A landscape with many valleys, sampled at points; each row gives a point and its height.
A ball rolls from a point to the lowest of its 5 nearest points, and stops where none of them is lower. Distance is the straight distance between rows; heights are no part of it.
k524 (h 7.7): [-32  13  -9   3  19   3  -4   8  11  12   1  18  -8   7  -2 -20   3  -2
  17  -4  11  10 -19  -2 -19   1 -10  23 -13 -20  -1  31   6  27  12  -5
  29  -9  -1   8  -8 -18 -12   4]
k737 (h 55.1): [ 35  -7 -10   4 -13  12  -6 -29 -18 -34  -2  -6  -1   3  -1  32 -12  21
  12  12   2  23  -3  -5  15 -15   1 -18  11  25   0 -29  -9   3 -25 -14
 -27  -8  14 -17  -2   1  21  -6]
k343 (h 39.7): [ -9  -6  10   8  23  -2  17   3 -22  12   4 -13   7  -7   1  -4 -13  -5
 -25  -7 -10 -12 -17  -9   9   2   8   8  -2   0   1   4  -7  -3   2  -7
   3  11   1  -2  -7  -9 -24  10]
k348 (h 52.9): [ 24  -6 -11  -2 -15  10  -6 -22   2 -25 -16 -13   5  26   1  35  -6  17
  21   2  -9  16   6   9  10 -13   0 -15   6  11  -4 -14 -12  -9 -17  -6
 -20   2 -11  -8  13   8  18   2]
k855 (h 2.5): [-36   9   2   6  15   3   4   7   8  17   8  10 -11   5   0 -27   3  12
  10   5   6  14 -24   0 -11   0  -6  12  -8 -24   6  37  -6  30   8  -8
  26  -4   3  13 -15 -28  -8   7]
k397 (h 10.9): [-15   1   9  12  20   4  19   7 -16  23  15  -3  -5  -3  10 -14   1  12
 -15   6   7  -9 -19  -4   9   5  11   8   0  -1  11  19 -10  15  13  -3
  10  -4   7   9  -9 -17 -19  17]
k930 (h 18.7): [-18   8  -5 -12  11   4 -11  13   6  10   3  22 -14   4   8 -24  11 -12
  10  -6  10   0  -2 -10 -20 -10 -11  25 -25   7  -7  12  16  12  17   5
  20  -9   0   7   3   5  -7 -10]
k847 (h 75.0): [ 11   4 -13  -7 -21   0 -10   7  13  -1  -7  -1  -6   6  -9   0  13   7
  -1   6  -1   4  33  18  -4  -3   2 -10   6  -5   2 -16  -2 -21  -5  17
  -9   4 -14   5  14  10  16   8]
k735 (h 53.7): [ 29  -1   1  -3 -18   9  -5 -23  -2 -33   4 -12   7   2   2  26 -12  16
  10   6   6  13  -4  -8  11  -9   6 -24  13  16  -5 -14   4  -1 -18  -2
 -18  -4   7 -13   2   0  18  -8]
k40 (h 54.0): [-10  -8  10  12  21  -7  15   6 -20   6   3  -6   6 -13  -5   3  -9  -7
 -22 -10 -10 -11 -19  -6   3   4   9   9   4  -1  -2   1   0  -7  -2  -6
   0  12   2  -4 -15  -6 -17   6]
k483 (h 22.6): [-11   5  -1 -15  11   1 -13   6   5  10  -1  20 -14   4   8 -26  10 -13
   3  -3   1  -4   7  -8 -20 -11 -14  19 -18  13   0   6   9   4  16   7
  14  -5  -2   4   9   7  -4 -12]
k943 (h 31.8): [ -5   3  -4 -21  -2   8 -18  17   7  13 -11  15 -21   0  -6 -24  10   5
 -12   4  -2   0  26  -2 -20 -20 -17  12 -15   9   3  -4   6  -8   9  10
  14 -10  -7   0  15  10  14 -13]
k60 (h 6.6): [-43  14  -1   3  15   4   2  10  13  14  -1  10  -8   8   1 -32   2  21
   2   4  16  13 -28  -1 -13   3  -8   6 -11 -30   8  32  -5  25  10 -19
  34  -5   2   4 -18 -32  -8   9]
k399 (h 19.7): [-17   1  -3  -6  20  -4   1   8   1  11  10  19  -7  -3   8 -13   1 -12
  10  -7   6  -6  -3 -12 -15  -7  -1  27 -10   0  -5  19  11  10  16   4
  16  -1   0  14  -6   1 -12  -1]
k666 (h 59.3): [ -7  -6   0 -11   3 -16  -1   1   1   3   1   6   1 -18   2  -2   4 -15
 -11 -17  -3  -9   3  -4  -7   0   2  -1  12   6  -7  -4  10 -16  -2   2
  -4   6   6   1  -2   6  -1  -9]
k955 (h 19.9): [-12  12  -4  -7   8   8 -21   8   8  12   0  22 -15   8   6 -27  14 -12
   9   2  11   6   2  -9 -17 -11 -15  28 -28   5  -4  15  15  10  21   4
  31 -10  -5   5   7   9  -6 -14]
k73 (h 38.3): [-11  -3  -5 -24   0  -9 -13   8   6   5   1  13 -13  -5   5 -11  11  -8
  -9 -16  -3  -5  13  -9 -14  -7  -9   6   0  11  -7  -7  10 -12   4   3
   0   6   1   7   7  10   4  -9]
k538 (h 49.8): [  6  -3   6   2  -5 -14   1 -10  -1 -15  -3  -6  14 -24  -5   8  -1 -13
  -5 -11  -3  -5  -5 -10   5  10   6 -11  13   3  -4  -6  13 -16 -14   2
  -5  -1   7  -5 -10   1   2 -15]
k892 (h 34.1): [ -8   4  -5 -24   0   1 -17  13   4   9  -2  17 -18  -1   7 -22  22   0
  -7  -3  -1  -1  17  -7 -19 -14 -13  10 -11  10  -8  -4   4 -12  10   5
   8  -2  -3   6   9   9   8 -14]
k984 (h 7.8): [-49  14   0   2  10   5 -10  11  20  17   2   9  -2  14   1 -29   6  15
   7   0  11  14 -27  -6 -15   2 -12  11 -11 -31   8  36  -2  27  12 -20
  31  -3   0  -1  -6 -28  -6   8]
k557 (h 41.5): [ 13  -5  12  20 -12  -4  11  -2 -16 -27   5 -14   9 -23 -15  13 -17 -15
  -1  -5  -7  -4  -8 -25  14  15   7  -9   0  -3 -11 -10   2   0 -19  -9
   5   3   6 -12 -11   1 -12 -10]
k416 (h 26.4): [-22  -3   6   1  27   2  13   6 -12  14  13   8  -2  -1  11  -6  -4  -1
  -1  -8   1  -7 -14  -4  -8  -3   2  20  -3  -6   1  22   0  14  18   2
   9  -3   3  13 -11 -11 -11   9]
k105 (h 68.1): [  5   0   1 -11  -8 -10  -6   0  12  -8   0   2   5 -20  -2  -2  11 -13
  -5 -14   2  -7   9  -1  -3   5   4 -13  13   6  -3  -7  14 -14 -13   2
  -7   6   7   6  -3   4   4  -9]
k777 (h 63.4): [ 15   4 -13   0 -24  -1  -8   1  19  -7 -14  -9   2  17  -8  12   7  -1
   8   7  -9   2  28  20  -1  -1   3 -10   4  -9   1 -12  -5 -22  -4  18
 -12   6 -13   7  12  13  16   5]
k818 (h 36.4): [  5  -2 -14  -5 -15   0 -18  16  15  14 -13   5  -5   1 -15 -12  11   5
   2  12 -11   4  39  30  -7 -13  -8   5   1  -9   7 -18  -6 -13   1  12
  -7   2 -17   0   5   8  26   0]
k508 (h 88.0): [  9   1  -8 -13 -19  -6 -14   3   9  -1  -6   2  -2  -8  -1  -2  19   0
  -9  -6  -4   2  20   3 -11  -1   3  -8  13   0  -3 -14   5 -17  -9   9
  -9   6   3   5   8  11   9   2]
k711 (h 54.7): [-15 -10   5 -12  16 -13   1   3  -9   5   4   7   5 -20  -1   0   0 -15
  -9 -20  -8 -12  -2  -7 -11   0   1   7   8  10  -6   3  10  -8   1  -2
  -4   7   4   4  -7   5  -4  -4]
k664 (h 54.9): [ 11  -3   2  -5 -20  -7  -6  -6  10 -17   0  -3   3 -17  -2   7   6  -7
   1 -11   2  -1   6  -4   4   9   7 -20  15  -2  -6  -9  17 -16 -17   3
 -13   1   9   1   0   7   4  -7]
k171 (h 52.3): [ 28  -1 -11  -1 -17   4  -5  -7   9 -17 -14 -11  12  35  -4  27  -2   3
  18  12  -8  10  17  27   7  -3   0 -12   1   1  -2 -12 -12 -12  -3  14
 -22   5 -17  -8  14  17  21   3]
k729 (h 46.8): [ 22  -2 -11   2 -15  -1 -18   3  14   7 -11  -2  15  27  -3  14   2  -2
  20  18  -7   4  28  40  10  -5 -10   6   3  -5   4 -12 -10 -11   4  21
 -22   0 -22  -3   6  29  25  -6]
k516 (h 12.4): [-24   2  -2   3  22   1   2  11   6  14   5  18  -8   2   2 -16  -2  -2
  14  -5   5   2 -14  -3 -10  -2  -1  24  -8  -9   2  23   3  21  15   2
  21  -6   3  15 -12 -11 -14   6]
k269 (h 25.1): [-14   4  -4 -16  14  -7  -5   9   1   8   6  19 -12   1   6 -15   3 -13
  -2 -15   3  -7  -4  -9 -18  -9  -9  20  -9   9  -3  12   9   6  13   4
   7  -2  -1   9   3   8  -7  -9]
k760 (h 52.4): [ 21   4 -10   3 -22   1  -5   5  16  -4  -9  -5   5  20  -5  12   7  -2
   8  14  -5   4  29  28   6  -4   1  -4   4 -10   1 -12  -9 -16   2  19
 -17   3 -16   1  13  20  24   4]
k911 (h 53.8): [ 30  -6 -10   3 -12  13  -4 -28  -3 -30  -9 -14   3  18   3  37 -15  25
  18   6  -3  25   2   2  10 -17   4 -20  11  18  -2 -21  -5  -5 -18  -6
 -24  -2   2 -16   5   7  22   2]
k204 (h 6.7): [-15   9  15   9  15   8  22   8 -11  23  15  -5  -1  -7  13 -21   3  12
 -16   8  13 -14 -22  -6   8  17  14   1   0   0  18  13 -13  24  11  -6
  11  -8  10   6  -2 -21 -27  14]
k316 (h 57.3): [ 27   3  -4  -7 -29   5  -4 -11  12 -21  -8  -9   2   9   0  22   3  13
   8   0   1  10  14   6   9  -3  11 -20  11  -2  -2  -9   6 -17 -12   8
 -17   5  -3  -1  10   8  16   4]
k130 (h 43.0): [ -6  -5  -2 -19   8 -13  -5   6   4   0   1  12  -3 -13   6 -10   8 -12
  -7 -14  -4  -9   6  -8 -15   0  -4   5   5   9  -8   1   8  -8   1   2
  -1   4   2  10   1   5   3  -9]
k778 (h 36.7): [-18  -7   0 -19  18  -8   1   7   1   5   7  14  -4  -8   5  -7   3 -15
  -7 -15  -3  -9  -5  -7 -17  -4  -2  15  -1   7  -6   5  10  -3   6   6
   2   2   5   9  -1  -1  -4 -10]
k907 (h 58.6): [ -3 -12  12   5  11 -13   9   0  -8  -3  -2  -2   7 -27  -6   5  -3 -19
 -15 -13  -7 -12  -3  -4   3   7   3  -4   4  -1  -5  -3   9  -8  -6  -3
  -1   7   1  -1 -15  -2  -7  -5]
k436 (h 50.0): [  2 -10  10  20   3 -13  14  -1 -15  -7  -1  -8  11 -24 -12  11 -12 -15
 -15 -10 -13  -5  -9 -11   9  14   6  -5   2  -4 -12  -6   5  -9 -13  -9
   2   9   2  -9  -9  -2 -17  -8]
k387 (h 44.9): [ 11  -7   8  11 -11  -6   5  -6  -3 -17   3  -2  14 -22 -13  14  -9 -16
  -8  -7  -7  -8 -10  -7   9  14   3 -15   9  -2 -11  -9  11  -6 -18  -4
  -3   0   8  -6  -7   1  -2 -12]
k906 (h 53.5): [ 28  -4  -8  -5 -15  12  -7 -20   6 -30 -12 -10   2  16   5  34  -9  21
  16   6  -2  17  -1  -2  13 -13   6 -24  12  12  -2 -13  -1  -8 -17  -1
 -22   2   0  -7   8   6  20   2]
k952 (h 15.5): [ -2   4  17   5  11   3  23  -3 -21  18  16 -14   2   0  20  -8  -6   4
 -21   0  17 -27 -23 -12  14  30   3  -9  -9   7  17   0 -14  12   6 -21
   3   4   8  -6   7 -25 -29  27]
k648 (h 34.0): [ -3   1 -10 -12  -7   7 -16  16   5  13 -11  11 -18   0 -10 -22  11   9
 -13  10  -5   6  35   8 -14 -24 -14   3  -8   0   3 -15  -1 -15   4  14
   6  -4 -11   1  11   6  16  -9]
k401 (h 32.3): [-14  -4  11  12  27   5  18   2 -27  14   4  -8   7  -8   6  -4  -3  -1
 -17  -3  -4 -15 -14  -7   6   4   8   8   0   3  -3   9  -7  -1   3   0
   4   5   2   6  -9  -9 -18  15]
k939 (h 5.9): [-37  14  -6   7  14   3  -7   5  15  14   2  13  -9   6  -3 -24   1   6
  15  -1  10  12 -24   0 -18   2 -11  17 -15 -27   1  34   2  25  11  -7
  33  -4   0   5  -8 -24 -10   6]
k769 (h 11.8): [ -5  -1  17  12  14   5  23   1 -25  16  16 -13   5   0  13  -9  -4   4
 -25  -1  14 -20 -20 -12  17  20   5  -3  -9   8  18   7 -16  10   7 -19
   4   6  11  -2   1 -18 -30  23]
k511 (h 52.0): [ 10   1 -13  -5 -22  -2 -10  11  15   7 -10   2  -4   9  -8  -1  14   4
   1   8  -9   1  39  20  -1  -6  -2  -4   5  -9   0 -13  -7 -22  -4  17
  -6  -2 -15   4  15  12  18   2]
k417 (h 17.7): [-22   0   5   7  22   6  17   7  -6  24  12   2  -3  -3  10 -11   1   9
  -1   2   9  -4 -19   2  -4  -2   9  15  -2 -11   9  20  -5  18  12   3
  15  -5   5  19 -11 -15 -19  12]
k240 (h 53.4): [ -2  -8   9  10   8 -13  11   0 -14  -5   0  -5  10 -21  -9   3  -8 -16
 -13  -9  -9 -12  -8  -8   7  12   6  -3   6  -4 -10  -3   5  -7  -9  -9
  -1   6   5  -7  -9   2 -10  -7]
k851 (h 26.5): [-21  -3   3  -1  26  -4   3   7  -3  14  10  16  -7  -1   8  -8  -1 -10
   1  -5   1 -10  -9  -8  -9  -8   1  25  -6   2  -4  19   6  10  22   6
  11  -3   1  19  -9  -5  -9   0]
k81 (h 42.1): [  0   6 -13 -10 -13  -1 -13  14  13   6  -8   3 -15   0 -10  -9  14   7
  -8   3 -10   1  37  13 -12 -12  -5  -2   0  -3   1 -15  -3 -21   2  10
  -2   5  -9   3  12   5  18  -3]
k753 (h 47.4): [ 30 -12 -12  -6 -10  -2 -21   5  10  10 -13  -2  20  35  -5   7   0  -3
  23  19 -16   8  21  44  16  -6 -12   2   6  -3   4  -3  -3  -8  14  16
 -24   0 -15  -7   0  43  32 -11]
k154 (h 54.8): [ 30  -7 -13   1 -11  12  -2 -25  -9 -32  -6  -7   0  10  -3  36 -12  28
  16   5  -5  28  -3  -3  14 -18   4 -20  12  22  -6 -25  -8   3 -20  -9
 -26  -4   8 -19  -1   6  22  -2]
k383 (h 18.8): [ -1  -1  17  14  10   3  20   2 -24  10  12 -25   2  -5  10   2  -9  -2
 -27 -13   4 -16 -19 -18  17  27   2 -11  -9   7  13  -3 -16   1  -4 -27
  -1  14  11 -12  -1 -17 -31  26]
k697 (h 46.6): [ 20  -3  10   4 -19  -4   1 -16   1 -25   4  -7  13 -20  -1  15  -5 -14
  -2   1   3  -3  -4 -11  13  10   8 -19  15   4  -6 -12  17  -8 -18   0
 -10  -3   5  -6  -6   5   4 -16]
k252 (h 50.5): [  4  -9   9   6   3 -14   7  -5  -4 -10  -2  -6  10 -23  -5   8  -4 -19
 -11 -13 -10 -11  -4  -5   4   9   7 -10  10  -1  -9  -4  13 -10 -12  -4
  -1   1   7  -3 -10   4  -7 -11]
k150 (h 53.9): [ 27  -1  -1  -7 -26  10  -7 -22   6 -28  -2  -9   8   6   3  27  -8  17
  13   3   7  14   0  -7  12  -7   6 -23  12  15  -2 -15   8  -7 -21  -1
 -21  -3   0 -10   7   2  23  -4]
k218 (h 49.9): [ 36  -9 -11  -6 -10  -3 -22  -1  14   6 -13  -6  19  34  -7  15   2  -6
  20  16 -15   9  15  44  11  -4 -15   0   1   0   1 -10 -12  -8  11  14
 -26   0 -16 -13   8  44  25  -8]
k475 (h 8.3): [-28   6   2   5  20   6  10   7   0  15  15  10 -13  -1   4 -16  -1   6
   8  -1   8   6 -17   2  -7   0   4  16  -1 -15   8  32  -2  27  13  -4
  22  -5   3  17 -14 -19 -15   9]
k208 (h 21.5): [-20  -1   6   4  23   6  19   7 -13  20  10   6  -2  -7  10 -10  -5   7
  -4  -1   3  -6 -18  -5   1   2   9  16   4  -3   6  17  -3  14  16   0
   7  -1   2  13 -13 -11 -17  13]
k702 (h 12.2): [ 18   8 -11  -4 -26  -1  -9   2  17 -12  -8 -10  -2   7  -5  10  15   3
   4   3  -3   6  23  10  -2  -2   7 -12   7  -6   2  -8   3 -22  -6  11
 -12   5  -5   4  14   8  11   8]
k149 (h 50.1): [ -1   8 -10 -19  -6  -2 -12   8   8   9  -4   6 -12  -6  -3 -16  18   0
 -10  -5  -4   1  24   4 -16  -4  -6   0   0   3  -6 -12   3 -17  -1   4
  -2   2  -1   1  12   5   8  -6]
k386 (h 57.4): [  1  -8   7  -1  -1 -14   4  -4   0  -9   1   4   9 -25  -3   4   3 -16
  -5 -16  -5  -8   2  -2   1   6   4  -7  15   3  -4  -8  13 -14  -8   0
  -8   5   4  -3  -4   4  -3 -14]
k513 (h 25.9): [ -8  -6  14  12  22   1  17   5 -29  14   7 -14   1  -8   5  -2 -10   1
 -28 -10  -5 -10 -17 -14  11  11   8   4  -2   5   6   4 -13   1  -2 -13
   0   8  10  -4 -10 -13 -26  15]
k527 (h 35.0): [ -1   0 -12 -12 -11   5 -18  13  11  15 -19  13 -16  -5 -12 -17   8  11
  -4  10  -6   5  42  22  -8 -21 -13   3  -5  -5   5 -17  -6 -13   9  16
  -1   0 -18   4  12   0  26  -7]
k143 (h 4.5): [-20   8  10  11  11   0  20   6  -7  23  17   0  -9 -10  11 -28   7  19
  -9  14  21  -9 -19  -5   4  14  11  -2  -2  -9  22  16 -18  32   9  -8
  18 -15  10  10  -8 -26 -24  11]
k394 (h 50.6): [ 27   2   3   1 -25   3   0 -20  -1 -33   8 -14  11  -7   0  24  -7   2
   7   7   8   4  -3 -13  15   1   8 -23   9   9  -4 -15  13  -1 -12  -1
 -11  -6   8  -8   2   0  14 -18]
k634 (h 59.6): [ 22   1   2  -6 -23   0  -5 -12  14 -20  -4  -6   3  -7   0  15   5   1
   3  -3   3   4   3  -5   4   4   6 -23  18   3  -1  -8  18 -18 -13   2
 -13  -3   8  -2   7   5  10  -4]
k872 (h 64.5): [ 11   5   3  -7 -16  -9  -3  -4  13 -15  -2  -1   1 -14  -2   7  12  -4
  -5 -10   1  -1   8   0  -1   6   9 -19  12   2  -3  -8  12 -20 -10   3
 -12  -1   5   1   5   4  10  -5]
k326 (h 54.2): [-16  -8  10   9  25  -6  11   4 -15  12   4   1   0 -10   5  -4  -7  -9
 -15  -9  -8  -9 -14  -9   3  -1   7  19   5   4  -1   9  -1  -4  10  -1
   6   5   0   8 -11  -5  -8   0]
k596 (h 43.6): [-15 -11   4 -11  24  -8   5   1  -9   9   3  10   3  -8   5  -7  -3 -15
  -5 -15  -5 -15  -9 -16  -9  -2   2  15   0   8  -7   9   6   3  10   4
   1   2   1  11  -3  -1  -5  -3]
k712 (h 12.1): [-25   8   8  10  15   9  14  11   0  23  13   6  -9  -3   4 -20   0  16
  -5   7  11   6 -23   0  -1   4   7  12   0 -12  11  24  -7  25  11  -6
  19 -11   5  17 -10 -24 -17   8]
k439 (h 28.4): [ -4   7  -2 -15   5  10 -17  10   6  16  -9  19 -18   4   1 -30  17   4
  -7   7   0   4  16  -5 -20 -21 -18  14 -20  12  -1   4  12  -5  17   9
  22 -12  -5   3  13  12   7 -15]
k435 (h 8.2): [-14   6  17   9  14   4  26   3 -19  22  16  -4   2  -6  14 -14   1   8
 -18   7  19 -22 -18  -8   9  18   9   0  -3   1  17   9 -13  22  11 -10
   6  -5  13   2   1 -20 -27  20]
k457 (h 54.6): [ 27   4   1  -1 -26   9  -6 -15   4 -30  -5 -13   6  13   3  25  -4  14
  12   5   4  11   2  -1  13  -4   8 -22  13   8   0 -10   9 -12 -15   4
 -17  -1   0  -7   8   4  17   3]
k529 (h 35.4): [  2  -7  12  22   6  -4  15   4 -25  -3   3 -18   1 -15  -9   5 -17  -9
 -22 -12 -12  -6 -16 -14  13  17   7  -6  -6  -1   1  -7 -12  -6 -13 -20
   5  17   8 -13  -7 -12 -24   8]
k288 (h 7.6): [-31  10   7   7  15  12  12   5   2  20  16   5 -11  -5   4 -29   5  22
  -5   9  14   7 -30   1  -4   7   3   3  -5 -20  15  30 -12  30   9 -10
  26 -10   9  13 -16 -30 -16   5]
k512 (h 68.0): [-10 -10   6   1  19 -16  11  -3 -13   7  -1   1  10 -13  -1   3  -5 -12
 -16 -16  -7 -15  -8  -8   1   1   7   9   7   4  -7   4   5  -6   0   0
   1   5   3   2 -11  -2 -10  -8]
k451 (h 10.7): [-26   8  -2  -3  16   0  -3   6   6  12   1  22 -11   7   1 -18   6 -11
  18  -3   9   5 -10  -4 -15  -2 -10  26 -17  -8  -9  25   8  23  17   2
  29  -5  -2  13  -2  -6 -13   2]
k617 (h 43.1): [ 19  -4  15  20 -17   0  12  -8 -14 -33   7  -8  17 -20 -13  20 -16 -18
   1   4  -2  -4  -9 -20  16  11   9 -17   4   3  -7 -16   9   3 -16  -8
  -6  -4   9 -13 -10   0  -8 -17]
k200 (h 40.5): [ 13  -4 -15  -2 -14   6 -18   9  15   8  -9   1   6  12 -12   0   7   0
  12  19 -10   6  40  31   4  -8  -6   5   3 -11   3 -18  -7 -12   6  21
 -14   1 -18   2   5  16  26  -1]
k891 (h 14.9): [-16  13  -3  -4   8   4 -12  10  13  10   2  19 -13   9   3 -20   8 -15
  15  -2  10   4  -2  -4 -15  -8 -15  26 -27  -2  -2  22  14  19  14   6
  30 -16  -3   6   0   4 -10 -10]
k713 (h 9.4): [-45  16  -4   8   9   0 -10   9  20  11  -8  13  -1  21  -5 -34   6   5
  12  -2   9  14 -21   3 -17   2 -19  20 -18 -34  -7  36   6  23   5 -14
  35  -3  -6  -4  -5 -25  -8   2]
k978 (h 14.4): [ -8   0  17  15  21   6  23   5 -24  20  13 -12   3  -2  14  -5  -8   2
 -29  -1   2 -16 -17  -8   7  11   8   3   0   1   8   8 -16   9   7  -5
   2   4   7   0  -4 -16 -23  22]
k101 (h 12.3): [-13   2  14   8   6  -4  28  -3 -12  23  15  -4   1  -9  19 -13   3   5
 -12   7  29 -38 -17 -19  10  31   4  -6  -3  -5  23   3 -13  31  10 -22
   7  -8  11   0   5 -24 -34  25]
k172 (h 52.5): [ 26  -7  -9  -2 -15   2  -7 -16  10 -20 -19  -7   7  33   1  37  -8   8
  25   6 -12  12  11  23   7  -9  -6 -11   3  10  -7 -10 -13  -9  -8   4
 -16   4 -14 -14  13  22  22   5]
k822 (h 42.6): [ -3  -9  12  20  11  -5  18   1 -22   1   0 -14  10 -13 -10   6 -14 -15
 -21  -9 -12  -6 -12 -11   9  16  10  -3   2  -3  -1  -7  -3  -7 -13 -13
   0  10   4 -12  -9  -6 -19   1]
k134 (h 39.4): [  8  -5  11  23  -5  -4  17   0 -22 -13   3 -17   6 -15 -21  11 -23 -16
 -13  -7 -11  -2 -14 -19  16  21   8 -14  -2  -4  -6 -10  -6   1 -14 -19
   5   9   6  -8  -9  -6 -20   6]
k177 (h 29.0): [-10   4  -2 -24   6  -7  -9   9   2   8   2  15 -14  -7   6 -13  11  -9
  -6 -12   2  -5  10 -10 -17  -5 -11  15  -6  11  -3  -1  10  -6  11   7
   7   1  -1   7   5   7   1  -9]
k845 (h 43.5): [ 19  -8 -12   3 -12   0 -21   9  15  14  -7   1  14  16  -9  -1   2  -1
  20  20  -9   5  35  43   6  -8 -11   6   2 -12  10 -13  -6  -9   7  23
 -18   1 -17   0   3  24  29  -3]
k51 (h 73.8): [ 14   2  -6 -10 -24  -3 -11  -2  16  -6  -7  -3  -1  -6  -1   7  14   2
  -5  -3  -4   1  20   6  -5   2   7 -17   9   0  -3 -10   9 -18  -9   8
 -11   5   3   2   8   9  10   4]
k29 (h 50.7): [ 31  -2 -10  -4 -12   3  -8  -8  12  -8 -16  -7  15  33  -3  22  -6  -4
  16  16 -13   5  18  33   5 -10  -9  -4  -3  -3  -1 -13 -14  -9   5  14
 -26   2 -21 -11   8  31  26  -4]
k591 (h 53.0): [ 26  -2  -4  -3 -18  10  -8 -24  -8 -31   1 -17   1   2   2  31 -11  21
  12  13   8  17  -2 -12  15 -11   7 -24  15  23  -6 -25   0   0 -18  -6
 -20  -5   9 -19   1   3  18  -9]
k407 (h 6.0): [-25   4  12   6  10  -2  21   5  -6  23  16  -1  -2 -11  15 -28   3  18
 -11  16  24 -18 -17  -5   5  20   6  -6  -4  -8  20  14 -19  36  11 -17
  14 -13  12   4  -4 -29 -26  14]
k68 (h 28.3): [ -2  -3  13  13  11  -3  16  -5 -26   9   5 -22   1 -11  -1  -1 -15  -3
 -26  -9  -7 -11 -19 -12  15  18   2  -4 -11   4   1  -7 -18  -3  -8 -19
   4  15   5  -9  -4 -12 -23  16]
k6 (h 51.9): [ 29  -8  -9  -5  -8  -3  -9  -9  12 -12 -22 -10  12  35  -6  26  -9   0
  25  11 -13   7  15  33  10 -12  -9  -8   2   5  -6  -8 -18  -6  -4   6
 -25   4 -21 -10  15  36  23  -4]
k817 (h 55.8): [ 22   1  -9  -1 -24   2  -5  -4  15 -16  -8 -12   3  24  -4  24   7   6
  14  10  -5   8  20  17   4  -6   5 -13   2  -2   3 -12  -7 -23  -6  13
 -20   7 -14  -1  15  11  17   7]
k438 (h 14.2): [-26  12  -1   0  10   3 -14   7  18  14  -4  20 -11  11   2 -23   8 -16
  17   0  14   8 -12  -1 -19  -4 -22  23 -31 -12  -7  23  14  23  13   5
  32 -12  -1  -2   0   5 -13 -12]
k819 (h 52.8): [ 27  -1  -7  -1 -16   8  -3 -17  10 -20 -17 -13   7  27   0  36  -7   9
  17   6  -6  11  12  14  10  -6   1 -17   4   5  -4 -10  -8 -11  -9   5
 -18   6 -16  -2  16  12  20   8]
k722 (h 55.2): [ 32  -9 -23   4  -8  16  -6 -34 -12 -28  -9  -9  -2   7  -6  37 -17  29
  23   9  -6  28   5   4   9 -17  -1 -15  15  26  -2 -27 -12   2 -27 -12
 -29  -5  13 -16  -3   6  19   0]
k603 (h 10.3): [-31  14  -4   1  12  -2 -10   5  17  11  -2  17  -7  11  -2 -20   6 -14
  20   2   6   9 -12   1 -18   3 -12  33 -22 -17  -2  29  10  24  13  -3
  34 -10   0   1  -2 -11 -13  -4]
k338 (h 13.8): [-24   5  -1   4  25   0  10   8  -1  16   9  11 -12  -3   6 -14  -1   4
   6  -4   8   4 -18  -2  -4   0   4  21  -8 -11   3  29   1  18  16   2
  18  -2   4  20 -13 -16 -17  10]
k630 (h 55.5): [ 22  -1 -12  -2 -20   1  -6  -1  14  -8 -11 -11   9  29  -5  20   1   1
  14  14  -7   2  27  23   2  -8   3  -7   0  -6   0  -5  -9 -16   1  17
 -21   7 -20  -1  14  20  24   9]
k393 (h 48.8): [ 26   2   1   7 -23   8   2 -20 -16 -38  14 -11   5  -6   0  27 -18   6
   9  18   6   8 -10 -24  13  -6   5 -19  15  23  -7 -27   2   6 -16  -4
 -18  -7  15 -19   2   3  16 -18]
k289 (h 43.7): [ 23  -6  10  12 -22  -3   8 -10 -14 -39  13  -9  10 -20 -10  22 -21 -12
   5   5   0   2  -9 -29  15   8   3 -14   2   5  -8 -19   7   8 -15  -6
  -6  -3  11 -19  -5   5  -1 -18]
k53 (h 80.7): [  0   0  -6 -17  -8 -15  -9   5  11  -3   2   3  -1 -14  -1  -5  11  -9
 -10 -16  -4  -2  14   1 -13   2   1  -7  12   5  -7 -13  11 -15  -5   5
  -8   9   3   4   4   3   6  -2]

Where does a ball stop that starts at each point below?
k512: k143
k906: k855
k393: k143
k911: k855
k760: k855
k218: k855
k40: k143
k326: k143

Write out the way that a ball takes from each point below.
k53: k130 k177 k483 k930 k891 k603 k939 k855
k666: k130 k177 k483 k930 k891 k603 k939 k855
k711: k778 k269 k930 k891 k603 k939 k855
k73: k177 k483 k930 k891 k603 k939 k855
